Each scene shows the same named points in several views. A view is turned or mirrored, shifted and resized as a whole, has a little noise and may leave points out.

Scene 1
View 1
z514: -8,-16,-11,20,-5,-12,1,14,-12,1,17,17,-1,-7,19,-7,19,-1,8,-7,4
z705: -17,-21,-7,0,5,-16,29,18,-16,-13,-2,-2,6,1,15,6,4,5,11,-4,3
z275: -16,-21,6,5,7,2,20,15,-10,-6,13,4,8,2,23,6,12,16,8,5,-1
z233: -11,-14,-12,20,1,-16,7,13,-18,5,11,15,1,0,9,-3,19,0,1,-1,12
z634: -17,-30,-10,8,-3,-4,-3,11,-7,-18,24,7,-1,-17,37,0,10,6,16,-3,-15
z147: -8,-34,1,-16,4,-9,41,8,-9,-29,-12,-18,-6,-4,26,-2,4,-1,25,-9,-11
z621: -12,-25,15,-4,13,3,41,11,-11,-7,-1,-8,6,13,15,4,12,16,7,8,4
z335: -23,-25,-2,21,2,11,-19,9,-8,-6,46,16,7,-14,38,5,20,21,1,13,-13
z627: -27,-28,-3,-2,18,-13,33,10,-24,-15,-1,-14,14,8,7,15,8,14,-1,15,6
z319: -19,-18,-7,35,5,1,-22,4,-19,11,42,21,7,-5,16,1,33,14,-15,19,8
z558: -6,-15,2,6,0,-5,23,18,-8,-2,5,10,1,3,19,-2,12,6,13,-8,4
z332: -17,-15,0,5,5,-7,25,22,-10,-5,7,8,10,3,20,8,5,13,11,-4,3
z181: -24,-24,-14,14,9,-18,8,9,-24,-8,14,0,9,-2,9,9,14,7,-5,11,7
z965: -18,-23,-5,4,-2,-3,9,19,-5,-16,18,9,4,-11,37,4,3,12,18,-6,-12
z396: -6,-12,-14,7,-10,-19,15,25,-6,-7,3,18,-3,-10,26,-4,3,-4,23,-24,0
z893: -2,-21,18,-1,-4,18,20,18,8,-9,15,11,-4,-4,44,-7,10,14,26,-13,-16
z926: -13,-24,-1,8,2,1,7,11,-8,-9,19,6,1,-7,28,0,14,10,10,1,-7
z329: -14,-37,-2,13,7,3,-4,-6,-17,-11,26,-3,-4,-7,23,-4,29,7,-2,16,-7
View 2
z965: 3,5,0,-5,-1,-4,-10,1,-12,4,9,-9,10,-2,9,1,6,18,-1,0,-21
z275: 3,-2,-11,5,-3,-2,-9,-5,-9,-6,11,-21,11,-2,3,1,0,12,-8,2,-7
z319: -16,7,-23,27,24,7,-23,-9,-30,-19,13,-18,9,-2,15,-11,-19,10,1,-13,-23
z147: 28,-8,7,-17,3,-7,2,2,1,6,4,-11,4,-9,-14,1,12,16,-11,9,6
z233: 1,9,-14,13,17,2,-14,8,-9,-12,18,-5,7,-1,5,-8,-11,5,-4,-5,0
z558: 8,5,-6,9,0,-5,-9,7,-6,-7,13,-9,11,-2,1,-1,2,5,-6,2,1
z893: 11,0,7,11,-17,-15,-8,3,-20,-1,-1,-15,17,-4,2,5,21,10,0,7,-19
z332: 3,5,-11,1,-5,-3,-8,1,0,-3,18,-13,10,0,5,2,-2,10,-8,2,-3
z514: 1,10,-7,13,16,0,-15,11,-16,-9,13,-1,10,-3,8,-7,-4,8,1,-5,-10
z634: 3,5,1,-5,12,-2,-13,0,-20,3,5,-8,7,-5,8,-3,4,21,3,-3,-26
z705: 10,2,-9,-8,5,-1,-5,3,4,-1,17,-10,6,-2,-1,0,-2,12,-11,3,5
z621: 13,-9,-13,4,-6,-4,-3,-8,0,-9,9,-27,9,-5,-8,3,0,7,-16,7,8
z926: 4,2,-6,5,7,-3,-11,-2,-17,-4,7,-14,9,-4,4,-3,1,15,-3,-2,-16
z335: -13,4,-11,10,10,2,-20,-12,-32,-6,4,-21,11,-2,17,-4,-4,21,3,-7,-39
z329: 5,-3,-8,6,25,3,-14,-9,-25,-8,3,-18,4,-9,0,-9,-6,18,-3,-7,-19
z181: -1,3,-19,-2,21,7,-12,-6,-6,-7,18,-16,2,-3,5,-7,-16,15,-9,-6,-4
View 3
z705: 8,-20,-8,-8,0,-11,-31,6,-17,2,-18,2,-1,-11,12,5,17,-31,-4,-3,7
z621: 21,-30,-6,-16,8,-17,-42,-3,-21,12,-3,28,-11,7,27,1,15,-44,-4,-7,-6
z926: 7,1,8,-19,2,-1,-29,8,-15,14,18,18,-1,-17,19,-13,23,-14,-12,10,7
z319: 3,40,-21,-30,10,6,-27,-15,-31,27,48,21,28,-19,28,-4,39,-6,17,38,17
z514: -12,5,-9,-23,-2,3,-23,9,-9,1,21,11,17,-19,4,-3,29,-9,2,13,14
z396: -18,-16,7,-15,-11,2,-22,23,2,-11,2,1,0,-27,-14,2,21,-12,-3,-3,10
z965: 4,0,24,-13,-2,2,-27,16,-13,14,8,8,-14,-29,11,-9,19,-14,-13,6,7
z634: 4,10,18,-13,-2,6,-23,19,-14,15,12,8,1,-30,17,-22,23,-4,-25,13,12
z147: 14,-44,6,-3,-3,-16,-33,25,-5,-5,-35,11,-7,0,17,-18,7,-33,-39,-19,1
z893: 1,-20,37,-26,-2,2,-34,20,0,11,31,37,-27,-14,9,-18,16,-18,-16,-10,-7
z332: 7,-13,3,-14,2,-6,-33,1,-18,8,1,10,-12,-16,9,10,19,-30,7,0,3
z233: -7,1,-24,-21,1,-4,-27,0,-15,1,13,9,22,-13,6,7,30,-17,12,13,13
z181: 14,10,-22,-11,7,-7,-28,-7,-29,14,-6,0,17,-16,25,3,25,-22,1,18,16
z329: 14,15,-10,-21,8,-1,-29,4,-23,22,21,24,22,-8,38,-28,27,-11,-23,20,12
z627: 29,-15,-20,-4,11,-19,-38,-10,-35,15,-27,3,-1,-3,33,7,17,-42,-3,4,6
View 4
z335: 11,10,-20,8,8,7,9,-15,-26,-10,-8,-21,-9,9,24,-14,4,-12,-13,7,-10
z329: 9,-2,-10,5,1,-8,12,-23,-10,-17,1,-6,-4,11,18,13,-8,-8,-25,-11,3
z705: 18,5,11,6,13,7,8,2,2,0,21,5,9,-15,0,27,2,-9,0,-7,30
z514: 11,10,3,-6,5,16,5,-9,-7,-5,18,-5,8,-3,-2,17,6,-8,-12,-3,-15
z926: 10,4,-4,7,4,2,5,-12,-12,-4,13,-11,2,-6,13,11,-1,-11,-7,0,7
z396: 9,8,14,-2,3,27,3,-4,-3,8,32,-9,17,-20,2,29,11,-13,6,3,-4
z332: 19,12,4,7,13,5,2,4,-6,3,19,-1,5,-16,-3,11,2,-9,1,2,21
z893: 3,7,-8,13,-11,-7,-14,-14,-19,10,35,-28,8,-24,14,6,-8,-12,9,17,11
z634: 7,0,-3,7,1,15,12,-16,-15,-4,10,-20,4,-3,29,16,7,-17,-3,1,3
z275: 15,8,-4,8,7,-3,1,-6,-9,-3,15,-5,2,-9,4,10,-3,-8,-6,0,17
z233: 18,12,5,-6,12,12,5,-3,0,-7,14,7,5,-3,-13,17,4,-4,-17,-8,-7
z627: 26,3,5,12,23,-8,15,4,4,-9,6,15,-1,-6,-2,21,-5,-7,-9,-15,48
z181: 21,7,1,3,20,9,17,-2,-1,-12,0,10,-1,4,1,17,3,-7,-17,-13,14
z621: 20,5,-1,13,8,-20,-4,-2,-1,-2,24,5,3,-16,-9,16,-14,-3,-5,-4,42
z147: 9,-10,14,13,-3,-5,7,-12,3,3,35,-6,16,-21,17,46,-9,-14,6,-7,46
z965: 11,6,-1,10,5,13,6,-8,-14,2,16,-19,5,-12,21,12,6,-16,5,6,12
z558: 14,10,4,2,4,3,-3,-4,-4,2,28,-3,10,-16,-7,18,-1,-7,-3,1,10
View 5
z621: -5,12,-15,2,-12,-6,-2,-7,0,8,-8,-6,8,-18,-9,-9,1,4,-18,9,8
z329: 16,7,-10,10,8,-14,-4,-5,5,16,2,-9,13,-22,-8,-31,1,-9,-5,-5,-3
z396: -6,12,-9,14,23,3,5,6,12,-1,-10,1,8,-8,-17,-9,-4,14,-3,-1,-8
z275: 0,6,-10,8,1,-6,-5,-8,3,10,-5,-2,5,-19,-13,-12,-1,3,-12,-1,0
z335: 16,-5,-2,17,14,-13,-12,-16,7,17,4,0,-1,-25,-12,-25,0,-5,-2,-19,-12
z319: 19,-10,-1,-3,11,-7,-2,-15,11,20,10,9,12,-18,-12,-32,-7,-14,-5,-14,-15
z558: -4,8,-10,4,6,0,4,-3,8,3,-8,0,7,-10,-12,-11,-1,8,-10,2,-3
z893: -2,8,-10,17,5,-8,-3,-11,6,-3,-13,-12,-11,-14,-5,-13,14,17,-3,-9,-1
z634: 8,9,-9,25,20,-11,-7,-1,6,9,-4,-6,5,-21,-14,-19,-1,4,-1,-8,-7
z147: -7,27,-20,20,4,-9,-1,9,0,3,-15,-16,12,-18,-11,-9,3,12,-11,13,11
z233: 3,4,-7,-2,13,1,6,-1,11,10,-1,7,17,-10,-16,-18,-8,-1,-9,0,-8
z627: -3,14,-16,5,-7,-7,-7,-1,-2,19,-2,-1,18,-25,-18,-8,-12,-4,-21,13,8
z965: 1,9,-9,22,15,-7,-8,-4,5,6,-6,-3,0,-20,-15,-11,-1,9,-5,-6,-5
z705: -6,15,-13,10,6,-2,-1,3,3,9,-7,-1,14,-17,-18,-7,-7,6,-13,9,1
z332: -6,8,-10,8,4,-2,-3,-5,5,8,-6,3,6,-17,-17,-5,-5,7,-13,2,-2
z181: 6,7,-10,6,8,-5,-3,-1,5,19,2,5,19,-21,-19,-17,-14,-8,-12,4,-4

Which points are out of place in each view (at most two, in the order of its rows)? Write - if all are in place.
view 1 -> -
view 2 -> z329
view 3 -> z147
view 4 -> z275
view 5 -> -
